Each row is a point on a landscape with many peaks, with its height.
A climber steps from a point to the highest of its 2 nearest points, and stops where none of them is higher. Distance is the straight distance between rows; heights are no part of it.
Dut: [-25   5  23 -22  21  50 -17  10  41 -13  13  -1  13   1  -8  -7  12 -13
 -13 -19 -29  23 -23  20  35   2 -52   1 -11 -30  53  35  27   2 -13  -8
  -7 -22  23   3 -36  13  11]  height 353
kek: [ -2  27 -15 -23   9   4 -35  19  -9 -10  25 -36 -23 -18  26  13 -11  10
  22   6 -17  -4   1  -9  25  -2   6  19 -19  -1  -8  -4  30   4  23 -14
  35 -54 -37  10  15 -20  -9]  height 431
fefom: [ -3  45   8   5  14  14  30 -11   5   6 -16  -4 -17  15  -4  -3  -1 -11
  13 -19 -33  28   8   6   1   7   1  -7 -31  11   1 -29  25  11 -19 -29
  -9 -39 -30  25  -1  26  21]  height 154
defad: [ 17  18   4  10  17  13 -49  -5   0  16  43  31  39   1  -5 -42  -4  -2
 -14  20 -31  22 -12 -16 -29   4 -45 -14  12  -9  -2 -15  -7 -13 -24  60
 -39  -3  17 -20  25  14  -3]  height 162
mab: [-38 -11  -2 -49   1  42  27  13  -2  -3  15 -12 -20  12 -13   4  16   0
 -27 -40  12  28   2   9  38 -14  -4 -22 -34   6  18   0  18 -14   1 -26
 -51   3 -60  21 -37  29  25]  height 519
rarin: [-25  19 -30  11  -3 -36 -10 -27  -7 -36  -5  15 -33   9   5  42  -2 -33
  13 -23  19   4   2   2   6 -13  34  10 -28 -18   3   3 -16 -14 -14 -38
   4  17 -35   2  20 -25  25]  height 484
kifu: [ 54  34   3 -34   2 -15 -43  16  -1   5  25  -4  62 -20  41  -1 -47 -31
  30  13 -12  -7 -26  -1  19 -18  -4  -8 -15   7  -1 -27 -35  18 -17  29
  17 -29  15   0  26  -5  19]  height 7
nela: [ 15  -8 -37   7  10 -36  -6  14  13 -33  21  11 -18 -12  35  17   6  11
  54   5   7  -6 -58  18 -10   6  11  41 -18  13   8 -10  14  11   4 -11
  22   3 -24   3  26 -59 -26]  height 579
Naf: [-12 -12  13 -53  -9  49  38   8  -6  -2  18 -15  28  11 -21  -7  19   7
 -37 -10  15  10  14 -23  29 -11  16 -19 -20  34  -2 -24  -9  15 -10 -18
 -26 -19 -57  22 -28  51  -3]  height 569
vunit: [ 20  16 -20 -37   6 -33 -29  23   0  10  21 -20  37   0  40  22 -53 -14
  22  14  21 -26 -16   3  51 -15   6   7 -10 -16  -9  14  -8  21   0  33
  24 -15   7  18  33  -8  13]  height 12
ren: [-13 -41  -3 -23  14  -4  15  34 -18  15   3 -14  -7  19 -21 -16   9  -5
   7  -8  51 -19 -16 -11  11 -22  -9  -1   7   7   5  33 -33 -27  19  28
 -27  33   5 -24  10 -25   4]  height 28
tabaz: [-23   4  14  -9 -18 -34  -3 -25  43   1 -26   3 -34   0  -2  46 -11   3
 -25 -19 -33   9  35  34 -15   0   9 -34 -21 -12  22   5  13  -6  -4 -17
  26  13  18 -10 -30  11  14]  height 126
bapor: [  3  41  21  19  13 -19  24 -23  14  -2 -24   0 -52  18   5   8  -4 -17
   6 -54 -37  25 -13  21 -17   1   3  14 -70  -2  16  -4  17   3  -2 -49
 -10 -24   5  21  16   9  17]  height 145
Dabog: [-18 -17  -9  39   2 -30  -9 -14 -16  15  22   8  -6  13  16 -17  -9  -5
 -14  -5 -18 -24  28  -3 -14   2  -2  11   7 -28 -34  20  17  -3   7  25
 -19  16  20 -22  50  22  -7]  height 183
Kavop: [  5  33   2  38   9 -18   7   2 -19   0   0  10 -56 -26  -5   1 -15  40
  21   8  18 -13  23  -8  -8  43  15  36  11  -1 -23   1  13 -16  27 -47
  39   5  32 -19  -6 -12 -20]  height 449
rit: [  1 -11 -11  -4 -53 -50 -14 -16  12  11 -12   7  -6  29   7  37 -14  23
 -31  23  -2  12  10  40  18 -28  22  -2   2   6  -1 -10  -8 -29  -3  53
  -9  36   5   6  22   9  36]  height 551
Vemor: [  5  22  -3 -16  -8   2 -29 -31  34  -5  10  22 -16  18  -2  31   0  40
 -16   7 -25   1 -18  24  -8  -3 -14  38 -31  -7  -2  15  18  37   2 -27
  25 -13  10   8  -8   8 -15]  height 420
litot: [  3   7   3  11  13 -21  25  -2 -21  -6  -9  30 -25  16 -14   8  27 -12
   7 -29  14  -3 -45 -18 -41   0  15   8 -47  -3 -24   2 -22   7   6 -23
 -23   2   2 -27  31   3 -14]  height 92
Tuf: [ 26  48 -20  34 -12   7 -29 -17  -7 -13  -9   9 -22  22   0  28 -24   7
  31  27  -3  28 -14  24  40 -19  -1   6 -35   1 -23 -20  26   2  10   3
 -24  16 -56  37  23 -16  30]  height 404
zabe: [ 44   5   7   9   3   5 -38   4  -3 -16  22 -30  46 -24  21  -4 -21  13
  31  36  -9  -4  -1  31  17 -27 -29  -9  30 -29   7   5 -17  19  -4  26
   3   9  42 -13 -41   2 -16]  height 232
zol: [-28 -52   7 -27 -23  39  11  17  37   7  -6  24  19  21 -23  -2  20 -14
 -52  -6  19   8   4  26  23 -17 -23  34   7  -8  45  44  21 -21   6  48
 -42   8  -5  15   7   1   9]  height 356
pon: [-38 -41  13  10 -28 -30  -3 -16 -11   3 -27 -23 -20   1  -5  15   4 -15
 -21 -11   6 -32  33 -34 -16  -7  36   2  20  14  -6   8 -20 -15  19   5
  34  -5  -4 -14  30 -24   9]  height 589
Gisag: [ -3  23  19   6  -4  65  -3 -14 -37  11 -14  27  17 -15 -28   2  41  19
   4   6  17  -8  -1 -45 -33   1  17 -22  10   2 -18 -23 -46  18  12 -50
 -15 -25 -29 -10 -34  29 -15]  height 65
vug: [ -3  46  -7  16  28   3 -40 -38   5  -6  15  36 -28   8  -7  34  12  18
  -8   2 -48  10 -15  -4 -39   1   6  30 -30  -7   5 -11   6  12 -10 -28
  21 -46 -10  29  28  -5  -9]  height 447
kot: [-18  38  13  39  31  44 -30 -21  12   3  13  46 -36  26 -11 -12  -1  -3
 -34 -10 -58  24  -9  16 -23  -7 -22  23 -35 -48   8  32  56   2  18  15
 -49 -12 -10  14  34  18  -5]  height 536
nof: [  3  -7  -9 -16 -12 -29  66   5  22  -4 -25  12  29  21  -7 -32   7 -28
   0  -6  21  16  -3  -6 -16  20  21 -18  14  33   2 -30  -6   1 -51  18
  16  30   2  16   9   2  32]  height 56
kaba: [-17 -21  28 -16 -20 -17  -3   9 -12  28 -33  -1  -4  -6 -29   6  21 -23
 -40 -15 -12   7  15 -21  -5   7  -4 -25  -4  25  27  -2 -26 -31 -10   1
 -11 -21  29 -30  -9  -2   2]  height 109
lupa: [ 24 -18  -5  14   4  15 -38  27 -25  -7  14 -40   9 -32  13  14 -10  11
  42  42   4 -13  13  25  23 -21  -7 -16  15  -8  -1  -3 -10  -3  23  10
 -14  18   2 -15 -55 -31 -20]  height 244
pido: [-22   6  -8  19 -11  16  -8 -29 -11 -21 -10  42 -16  21 -30  23  21  13
 -45 -15   0   3  54  -2 -23   0  19   8 -13 -35 -22  37  12   5   9  -6
 -17  17 -19 -15  15  45   2]  height 541
ser: [-21 -37 -44 -18 -20 -72   3  15  22 -25  -3 -42 -12  -2  39  -7 -10 -10
  31 -18  24  -8 -16  32  32  18  22  15  21  13  42  44   0 -10  23  18
  30   4 -29  26  12 -48  15]  height 448
mub: [ -9 -40 -11   7  -9 -20  53  13  -6 -15 -10 -37 -39 -21  15   0  15   9
  14 -41  15  -1  39  28   8   6  24 -29 -10  17   2  -5   6 -15  44 -33
 -15  34 -36 -11 -50  -5   0]  height 439
Sobir: [  2  43 -13 -11  30  10  42   1 -25  -6  -3  21 -14 -26 -15  14  -7  26
  15 -13  23  17  -9   1  13  22   9  11 -22   7   3 -14 -10  14 -29 -67
  -1 -15  11   4 -55  14  -8]  height 76
tosum: [ 21   7  45  -9   5  48 -16  31 -40  -5  31  -1  20 -15 -35 -26   1 -19
 -39   6  25  22 -22  -3  10 -14 -29  -9  21 -15  15   7 -30  -4 -28  23
 -58   0  22 -36 -32  28  -9]  height 143
vipar: [  6 -32 -14 -27 -17 -42  17  21  35  -8 -16 -31   5  17  14 -29  -4 -10
   8  -4   0 -10 -32  14  22  16 -11  14  20  -8  22  26   9   2   0  28
  43  -4  23  17  16 -28  -2]  height 441
Rul: [ 32  -7 -18   4  -4 -34   0   1  14  13   2 -28  42 -18  29 -15 -24  -6
  32  33  -1 -10  24  25   4  -2  10  -6  24   2 -14  -4   2  22  -3  35
  15  20  19  -6 -12  -6   3]  height 220
Som: [  4  43  -3  -8  36  29 -25  -2 -14   9   4 -13   5 -20  13  27 -44  -4
  34  18   8 -14  33 -30  24  -3  15  15 -17   5 -39   5  12  12  20 -31
  31 -36 -24  12   9 -20   0]  height 407
vusop: [  7  14 -32  13  17  20 -41  -6   1   0  15  20  42 -18  22  -6 -28  -3
  35  53  16 -18 -47 -48   6 -11  -6  14  43  22 -16 -30 -21  18 -15  -1
  41 -17  -4  36  10 -44  -3]  height 435
tuta: [ 15  14  -1  53   6   1 -25  -8 -18   8   8   0 -22  20  13  23 -36  14
  22  20   5  -5 -60  -1  38 -30 -18   4  -9 -18 -38 -16   9  -4  20  27
 -29  28 -18  36  34 -28  22]  height 372
gomu: [-27 -38  29 -23 -17 -12  16   6  26  17 -38 -11  -1   2 -12  18   8 -14
 -51 -22 -12   9  33  26  11  -6  14 -30 -10  17  43  -5   0 -32   5  12
  -3  17  29 -11 -22  15  36]  height 117
koto: [ -6   3   2 -25  16  41  -3  -1   5  14  20  29  44 -22 -17 -15  17  -9
 -25   8  17  -6  32 -12 -36   0   4 -20  19  -7  -4  -1 -14   1 -13   5
 -11   6   3 -34 -12  51  -3]  height 52
ruvi: [-34 -16  10 -13  16  25  53  13  -3   7   2 -29 -19  -5  -8   3  -2   0
  -7 -27  11   9  44  10  26   2   5 -46 -15   4  11 -12  14 -19   7 -16
 -24  30 -33  -7 -49  28  34]  height 477
Mugi: [-26  35   9  19  18 -12   4 -24  29  -1 -26  33 -26   6  -3  38  -3 -17
  -8 -29 -66  31  21  33 -13  12  -4 -14 -35 -20  38   6  17 -12 -16 -36
   1 -13  29  11  -1  28  16]  height 136
vumap: [ 24 -31  32 -20  -1  33  24  14  10  13   7 -11  55 -10 -11 -52   6  -8
  -8  -2  25 -13  45 -23 -26 -13   1 -24  41  24   4 -20 -32 -12   3  16
 -18  18   7 -21  -6  40   0]  height 47
ret: [-60  -3 -47   9  12 -11 -17 -21 -27  11  -7  42 -14  -6   1   5  45  -3
 -41 -21 -37  15  18   6 -16  37  -8   5   7 -19  39  57  32  -9  -8 -26
   3 -24  -5 -15 -14  26 -22]  height 85
Fev: [ -7   2  34 -27  -5  76  44  13  11  -4   2  28  19  10 -37 -29  22 -16
 -43  -3   4  10  -3 -14   0   0 -10 -19   2   8  12 -26   8  16 -29  -9
 -36  -8 -13  27 -15  55  -3]  height 631
tes: [ -3  -8 -10 -13  -2 -39  16  22  22 -10  -8   4 -16  27  22 -30   9 -27
  15 -41  -8   4 -55   8   8  18 -29  22 -15  11  35  22  10  -4 -12   0
   7 -20  16   7  30 -18   3]  height 469
sunu: [ 10 -25   7 -34  10  18  -6   8 -13  13  12   7  28  13  -7  -9 -14   2
  -6  12  76 -27   0 -22  -6 -33   2   2  24 -17 -21  27 -33   1  11  29
 -12  35  26 -22  23   9  -7]  height 22
bofib: [ -5  14 -35  -9  11 -12  11  -1 -12 -17  35   2  -2 -12  -5  17  13  -2
   6  -3  16   0  26   3 -19   2  34  -7 -15  13 -27 -14   4  -2 -12  -3
  -4  13 -56 -17   4  10   0]  height 450
sem: [  3  10  -2 -21   0 -12  35   3  -7   2 -14  34 -32   7 -18  15  -8  -1
 -41 -25  24  34  12  27  10  11   3 -16 -22 -15  12   1   0 -26 -16 -18
 -20  26  41 -16 -20  44   5]  height 550
vipe: [ 49  31  41  -8   7  30 -37   4   0  -2  36  -8  25 -23   2 -44 -17 -19
  -7  15  -7  11 -21  -8 -25 -10 -43 -11  17 -13   1 -21 -35  -1 -15  13
 -19   6  31 -29 -10  21 -16]  height 153
lat: [ 18 -33  57 -36 -13  -3  -5  19  15  -2 -23 -31  -8 -22 -11   9  11   9
 -18  11   8  -8 -21  11   4 -26 -11 -12  12  -6  22   0 -28  -1  15  -1
  39  20  54   6 -37 -44 -11]  height 418
kade: [ 22 -33  38 -10   2   0  28  31  11  11 -10 -51  33  13   4 -41  -4 -16
  16 -28   5   5  -2  17  22 -12 -31 -13  -7  -9  19  16  -5   4  -3  37
 -41  13  38  -3  -2   2  10]  height 125
buvut: [ 31  26  34  48  -4  32 -49 -20  12  17   1   6 -18 -16  18  -2 -46  39
  14  48 -15 -15 -24 -23  -5  -6  -9  -1  36   7 -46 -47   3  -7  37  -3
   6  -5  14  34   0 -25 -17]  height 339
Tozol: [ -3   9  19  -9  20  48  37  12  32 -14   2  45 -14  12 -41 -11  32 -16
 -26 -13   8   8 -20  -2 -30  20 -17  18 -25  -8   9   1  33   5  -2  -7
 -22   1  -8   4   8  16  -8]  height 559
Tafe: [ 29  19  -5  37 -11  31 -50 -13 -26  16  25  -2 -12   4  11   5 -29  47
   0  39  -3  -9 -35 -19  34 -21 -20  23   4 -13 -55 -16  11  16  40  16
 -24  -5  -8  39  10  -8 -23]  height 344
kaz: [ -5   5 -25  -6 -27  -7 -23 -29 -23  -9   7   5 -24  12 -16  37   3  24
 -23  16  31  -5  41 -14  15 -13  27   8  -8  -2 -48  19  -3   5  17  -3
   3  15 -40  -9   9  13   0]  height 490
Kiron: [ 14 -21 -47  21 -10 -29  18  14   6 -25 -16 -16 -14 -25  31  15  16   8
  47   2  -1  -1 -13  40   6  24  16   8 -13  19  18  -5  17  22  21 -35
  10 -10 -26  -5 -37 -47 -31]  height 527
lis: [ 49  17  19 -40 -40  -7 -35  12  24  -7   7 -18 -22  -2   9  25 -28  37
 -17  28  -2   1 -21  34  25 -16  -4   6   9  -7  -3  -5   1   1   8  -1
  31   7  31  21 -27  -3 -21]  height 368
Bep: [  1   2 -15  11 -30  49 -18 -29 -43   6 -21   6  32  -9 -15  20  46  27
  15   4  10  -3  -5 -28 -10 -10  16   9 -21  10 -26  -2 -24  58   4 -46
 -11 -40 -49   9 -23  10 -28]  height 71
Suru: [-19  -8 -34   2 -22 -48  -3   6   8 -24  -2 -34 -43 -21  50  -1  -8 -10
  32 -24  -5  -2   8  24  11  21  15  13   6   6  33  14  28 -10  14 -34
  34 -22 -34  15   0 -37   2]  height 485
Vum: [-11 -48  30   1  -3  39  -6 -10  38 -17  -7   2 -32  21 -25   1  17  30
 -14  15  14 -30 -27  -9 -15  -6 -23  23  25 -17  -8  20  30   6  45   2
  22  38  26  22  15 -21 -16]  height 417
fenas: [-21 -27 -20  33   7 -36 -34 -18  11 -14  33   3  -9  -8  38  23  14  11
  17   0 -45 -18 -46   1 -26   9 -10  24  -3 -11  16   6  17  11   5  -9
  34 -15  -5   0  45 -41 -22]  height 640
napu: [  4 -28  -7 -21 -26  -9  13  26 -43   8 -31 -21  -7   5 -18  -2   1   5
   2  -1  45 -18 -26 -21  37 -19   6  11  22  18   7  28 -56  -4   1   6
   5  -2   3  -5 -36 -27 -24]  height 35
Sizo: [ 22  22   8 -34  16  16  57  23  23 -15 -15  -3  37   7  -6 -47 -17 -42
  -2  -4  22  18  -5 -29   6  22  -8 -16  14  30  -9 -28  -4   6 -46  -7
  33  -5   4  26   5  23  20]  height 63
Fen: [ 18   7  13 -19   5  47   6   2 -26  -1  25  33  43 -31  -7 -25  25  12
   6   5  29 -12  15 -37 -46  -1  27 -20  34   1  -2 -17 -56  16   5 -40
  -9  21  -9 -36 -37  42 -13]  height 58
zod: [  2 -32  40 -23  -5  30   1   8  21  -4 -13   6 -18   4 -34  13  20  13
 -22   7  22  -5 -27  18 -12 -18 -30  10   7 -22  25  18   1 -18  32  -2
  -3  37  44  -6 -20 -14 -15]  height 446
kenud: [ 16  27 -37  53 -16 -23 -16 -31 -21 -39 -15  30 -44  11   6  40 -16  -6
  24   0  15  21 -13   9  25 -13  21  17 -43  -7 -23   5  -2 -17  12 -22
 -30  28 -37  21  16 -37  19]  height 440
sevif: [  7 -37  14  -9  11  10  36  32  29   2  34 -26  41  -5 -10 -46  16 -12
 -11 -22 -13   8  36  -4 -15  16  -9 -14  12  33  24 -28   9 -22  -6  37
 -28  10  -2 -22   8  11  12]  height 41
kat: [-23 -17  -2  30 -18 -48 -50 -25 -10  21   1  10  16   1  29  22   6 -11
   9  16 -57 -14 -36 -26 -11   1 -14 -12   7   6  13 -11 -12   5   4  15
  18 -37  20  -1  43 -28  -1]  height 583
medo: [-23  49  29  42  57  23 -40 -38  13   5  13  37 -19  15 -13   2  -4   6
  -6   4 -65  15 -24 -20 -26  -1 -24  10 -21 -32  14  -2  25   1  -8   7
 -10 -28  21  40  59  -3  16]  height 483
subok: [ 11 -28 -22  27  10 -24 -20  11  -6  -2   4  11  25  -7  32  -5 -21 -12
  51  24  12 -41 -51 -44   0  -7  11   4  21  19 -19 -27 -29  10  -5  37
  20  -3  -3  17  38 -54  -3]  height 468
kul: [  8  24 -10  15  23   2  23 -17  -3   9 -14   2  27 -11  19 -53  -7 -22
  40   7   7 -15  19 -49 -22  33  10  -2  27  26 -34 -23  -1  13  -5 -20
  33 -24  -2  -5  18  10  -9]  height 171
Tepo: [ -9 -27  11  42  -6  -9   4  -7  -2  25 -17   3  12   7   6 -27   1   3
   0   9  -6 -20  21 -13 -13  19 -21  -2  52 -12 -14  12   4  -6   8  32
  -4  29  55 -22  15  16   1]  height 196
Zus: [ -6  23 -21  22  19 -12 -16 -35 -40   0  13  28  -9   1   2  31   0 -11
  13  -6  14  -9 -20 -35 -21 -22  25  20 -33 -15 -43  -1 -22  21  -6 -12
 -13 -21 -22   7  53 -17  -5]  height 83
Dafa: [ 11   8  45 -45   7  56   3  22  33 -15  17 -15   8 -21 -24  -4 -10   8
 -29   1 -14   7   2  10  12   4 -35  -8  10 -28  37  17  12  11 -18 -19
  14 -20  44 -11 -54  24 -18]  height 373
Marak: [ -5 -10 -16  25   7  -3 -32  -6  -7  13  38   5   7  10   8  -8  18   7
  -7   4 -39   6   2  16 -30 -10 -24   4 -16 -15   0   7  17  -8   4  37
 -41   9  -7 -36  18  15  -7]  height 172
bifi: [ 32  -6  31  -6 -57   8 -21 -15  20  -3 -24 -28  -2   1   4  12 -14  29
 -19  34  -9 -12  -7  10   9  -9  -3   3  42   6  -4  -2 -25  28  12 -10
  45 -18  37  32 -34   4 -31]  height 390
melug: [-14  -6  -3 -37   7  28  17  12  15  -4   5  11  22  21 -23  -9   3 -22
 -27  -7  18  16 -24  20  35  -8 -35   8   2 -20  27  33  11  -2 -33  24
 -29  10  10  14 -18  25  15]  height 331
bikov: [-51 -14   7 -13  -3 -13 -10  -9  -6 -23 -23 -15 -53  11  -4  33  20 -32
 -18 -20   5  -7  11 -40  -6  -9  24  -2 -16   0  14   6 -14 -29   8 -36
  31 -12 -35  -5  32 -45  16]  height 535
pibop: [-48 -35   3   3  10  50   0  -6  25  -6 -10  23 -10  25 -20  -2  25 -10
 -35  -5  -3 -20 -21  -9   7 -10 -27  30  13 -19  13  41  39 -11  15  20
  -5  10  -6  18  26 -21   5]  height 385
kig: [ 25 -24  29 -13 -18  26  17  24  -2   7  33 -41  28   4 -16 -22  13  14
 -21  -3   8   5  -6  24  18 -39 -17  -3   8  -2  16  -2 -18   5 -10  27
 -58  12   5  -9 -28  43  -5]  height 134
falu: [ 24   4 -23 -15 -17 -24  10  26 -33   5 -15   5  27 -15  -1  -1 -18 -13
   8  30  35  -6   1 -19  23   7  23 -10  24  37 -11  -8 -34  -7 -20   9
  14 -17  -7   0 -24 -19 -18]  height 42
fime: [ 14 -18   1  33  -3 -11  -1 -23  18  14   8 -10  60  -5  15 -41  -7  11
  13  18 -24  -7  45  15 -32   8 -25 -18  38   7  -9  -7  -5   8 -12  49
 -16  28  34 -29  -4  39   7]  height 208
foz: [-29   8  -2  12  -9 -25   7  -7 -44  31 -17   6 -16 -16 -24   7  22 -10
 -16 -13 -26  13  44 -17 -10  23  13 -36  -2  20   9 -30  -7 -27 -23 -14
 -18 -34  -1 -25 -20  27   6]  height 102
Pubu: [  6  -7  -2 -59  24   3   0  33 -10   9  23 -30  40   4  13   4 -40 -22
   7  16  49 -17  -3 -24  32 -21   3  -8   9   8 -10  23 -23   0   0  38
  30  -1   6  -6  20 -12   5]  height 16
buzup: [  0  18 -30  38  -1   7 -30 -31 -58  23 -14  33  12  -6   7   0  19  19
  20   4   0 -12 -19 -31 -16  -7  14  31  -8   2 -53  11 -12  44   5 -32
 -18 -49 -18   3  26   2 -40]  height 77
Zame: [-66  -3 -30  11  13  -5 -10 -16 -30   9 -17  22  -7  -4 -18   7  52 -21
 -31 -20 -32  29  20 -17 -15  19   4 -17  -6  10  40   4   8 -18 -37 -15
 -23 -38 -38  -2   6  13   7]  height 94
Zoru: [ -7 -27  -4  -6   5  30  42  22  20 -11  28 -26  32   5 -12 -47  31   4
  -7  -8   0  -9  27   1 -12  22  -2  -1  20  -6 -11   0  34  25  -2  20
 -11  13 -27  -7 -12  35 -11]  height 36
nedot: [-38   2  10  41   4  22 -28 -34 -10  10  -5  33 -21  17   0   9  10 -14
 -38 -10 -59  -5  53   5 -26  -6  -3  13 -24 -55  -1  45  32  -2  14  -4
 -34 -12  -4 -15  24  35  -8]  height 602
Manas: [ -5  -2  24   1  14 -13  27  20  -9  19 -28 -12  -3  16   3 -38 -24 -40
   0 -39  13  13  -3  -5  36  13 -27 -15 -13 -15   4  23   4 -15 -11  21
 -28   0  58 -28  13  -3  31]  height 118
didi: [-23 -39 -31  29  -9  -7 -26 -15 -14  -2   9 -12  27  -5   0  27  38  31
  18  29  -4 -15   9  25 -14 -14   4  -4  18   3   0  13  -7   3  15  28
  -8  37 -43 -17 -28 -23  -2]  height 275
rig: [  6 -35 -30 -31   7  -4  46  31   1 -18  35 -37  10  -8 -10 -25  24  11
   2  -3  37 -14  28   2   3  22  17   4  31  12 -13  22  16  -1  18  17
  17  27 -28 -13  -6   5 -28]  height 30
baz: [  5  13 -16 -24 -39 -40 -21   0  17  -1  -3 -13 -14  19  16  24 -26   5
 -15  21 -10   3  17  17  35  -3  21   5   6  11  -4 -11  23  -9  -5  20
  34 -11 -18  25  30  -2  24]  height 499
pavo: [ -2   9  -2  18   8   7  31 -23   4   2 -12  -5  25  10   5 -23  13 -30
  20  -1 -20   7  24 -21 -35  11  15 -18   4  23 -11 -41  18  17 -20 -18
   8 -20 -35  16  12  19  16]  height 163
mevez: [  0  11  -2   3  -5  -2  23   6 -14   7 -19  21 -50  -1 -30   1   9  20
 -22  -1  31   5   1  -4 -11  19   1   4  11  -3 -12   8   2 -22   4 -20
  11  17  18 -19 -10   7  -1]  height 497
Misuz: [ 17  -8 -16   0 -20 -48  42  33 -22   6 -25   2  -6  12   8 -20  -3 -23
  15  -8  33   3 -10   6  15   8  32  -8  -7  31  -5 -17 -20 -23 -14  23
  -6  20  -6  -3   6 -28   7]  height 49
tak: [ -6 -32 -21  25   4  -9 -12  10 -23  12  17 -52  14 -18   0  -3  21  27
  34  16 -13  11  12  43  28 -13 -34 -13  23  -3  35  15  -2 -22  16  34
 -21  34 -11  -9 -61 -24   0]  height 259
Guma: [ 11  40  11 -16  37  22  47  15  13 -24  10   6  15  -7 -19 -29  -3   0
   5  -3  -2  26  -4 -10   8  42 -16   1   6  11  13 -29  10   9 -44 -32
  17  -9  17  16 -33  16   3]  height 69
Kop: [  9  34  26  27  14 -50  17   0 -33  21 -27  10 -39   5   3 -11 -27 -33
  12 -29  11  -3  -9 -17 -12   7  18  -3 -34  -6 -33  -7 -18  -7   5  -7
  -5 -11  36 -16  44 -18   9]  height 100
Dofo: [-14 -28 -15   6 -21   7   5 -18  26  -3  11 -15  33   1 -17  20  28  50
 -22  21  -4  -1  44  37 -18  -7  16 -12  31  11  -2  -2   8  19   3  23
  -8  23 -42  -3 -32  36   7]  height 292
Viso: [ 24  47  -2  10  34 -23  27   3 -19   3  -4  33 -21 -15 -17  16   4   0
  18 -13  22  17 -49   1 -39  26  20  10 -48  17  -6 -30 -29  -2 -26 -46
  -5  -7  15  -2 -11 -12 -14]  height 84
ritep: [-34  15 -31 -18  -1 -17 -27  -8   4   9   9 -14  -8   0  24  19 -21   7
  -3   2 -17  -6   4 -10  44  14 -13  20  16  -9   2  26  24   3   1  -6
  46 -42   7  23  10  -8   0]  height 460
bebo: [ -7   6  -2  41  -2  -2  24 -13   4  -3 -24   7  -4   4   2 -43   1   6
  20  13  -9 -12  21 -23 -19  50  -9  25  57  14 -27  -3  24   7  -5 -11
  39  -3  23   4  18   6  -3]  height 182
luv: [ 15   5   9 -22 -28 -24   5  13  -3  19 -25  14 -14  24 -13   7 -19   3
 -33   6  21  25 -19  20  17 -13  -9 -17   8  -9   6  -2 -14 -36 -20  37
 -23  31  42  -3   1  10  22]  height 622
fos: [-14 -12 -23  32  12 -20  40  16 -13 -36  13 -29 -13 -13   7  -4  11 -18
  27 -17  12   1  49  15 -12  17  33 -11   1   8  -8 -28  19 -16  -6 -15
  -9  41 -53 -19  -9  -6   9]  height 419
mosek: [  7 -13  -5  -5  -6 -36 -19   9  -3  13  -3  -2  40   3  31 -14 -19 -34
  28   4 -18 -19 -29 -55 -12 -10  16 -10   6  36   3 -28 -26  -3 -14  32
  35 -42 -17  16  67 -48  24]  height 503
tep: [-12   9  -1 -37  -6  30  -2 -12  23 -11  14   3  20 -13  -8   6  17  29
 -18   9 -15  -3   7  13  -1  11   6  10  14  -9   9  17  14  39 -14 -31
  36 -17  13  -8 -47  29 -33]  height 395
Zesu: [ 21  13  39  11 -11  24 -21 -25  21  11 -15  14 -13  11  -2   5 -25  41
  -5  26  -3 -13 -22 -14 -15  -9 -21  21  16  -7 -22 -15  -6  11  20 -13
  33   5  64  15  -2   5 -17]  height 365
Movuv: [  3  -1  24   7  17 -24  24  21  -5  10 -34  11 -44  24  11 -22 -27 -32
   1 -40  30   5 -35   6   7  -5  -3  -1 -22 -19   2  21 -15 -37   3  14
 -12  29  49  -8  40 -35  26]  height 110
mog: [ 24 -19 -17   6 -38  -3  -1 -20  20  -9  14 -12  23 -24   2  38  -5  39
   7  18  -5 -16  60  31 -25  -2  51 -27  -5   6 -20  -3  -8  30  20   8
  -5  24 -52 -22 -45  33 -13]  height 308
gimi: [ 51  -7   8 -19 -25 -31   1  25  25  -9 -19 -22 -22  -9  24  15 -20  21
  16  11   5  12  -2  58  13 -14  13  -5 -17   6  -5 -24  12 -17  23  10
  26  39   9  20 -23 -33   2]  height 346
Nivuz: [  4   7  20  18  23 -11 -31 -17  -1  19 -15   1  32  -9  28  -7  -2 -32
  39  -6 -46   0 -30 -41 -20  -1 -25 -20  -9  15  10 -37 -26   1 -13  -6
  13 -45  19   4  38 -43  18]  height 539
Veku: [ 29 -19   0   3 -22 -21  -7   2  22   0  -6 -31  -4 -15  11  39 -17  23
  17  22 -15  -1  64  54  -7 -21  40 -25  -1  15  -9 -26  10   1  23  33
  13  35 -28  -9 -34 -18   6]  height 325
mas: [  4  20  -7  -1   7  -9  10   7 -20   5 -12 -18 -11 -34  10  12 -24   6
  21  -4  15 -23  57  -4   4  20  32   4  -4   2 -32  16  10   9  24 -44
  34 -13   0 -28 -16   8 -16]  height 416
Divat: [ -6  30   0 -10  45  21  17  11  23 -11  14  19 -19  21 -14 -20  20 -14
   6 -19  -4  23 -66   2  -7  25 -34  30 -27  -6  30   9  27   4 -20 -19
  -3 -25   9  18  18 -11   3]  height 508

For each start below, name the point where the climber stops.
foz -> bifi
vipe -> bifi
lupa -> bifi
Dut -> nedot

Call two points neighbours if one is among the 2 nearest of the other. Go from one point of each pair to the other, from neighbour to neighbour, staying as high as possible. Name the lowest point that can't be avoided.
zod and fenas -> melug
nedot and Fev -> fos
fenas and Fev -> vipar
pon and bifi -> buvut
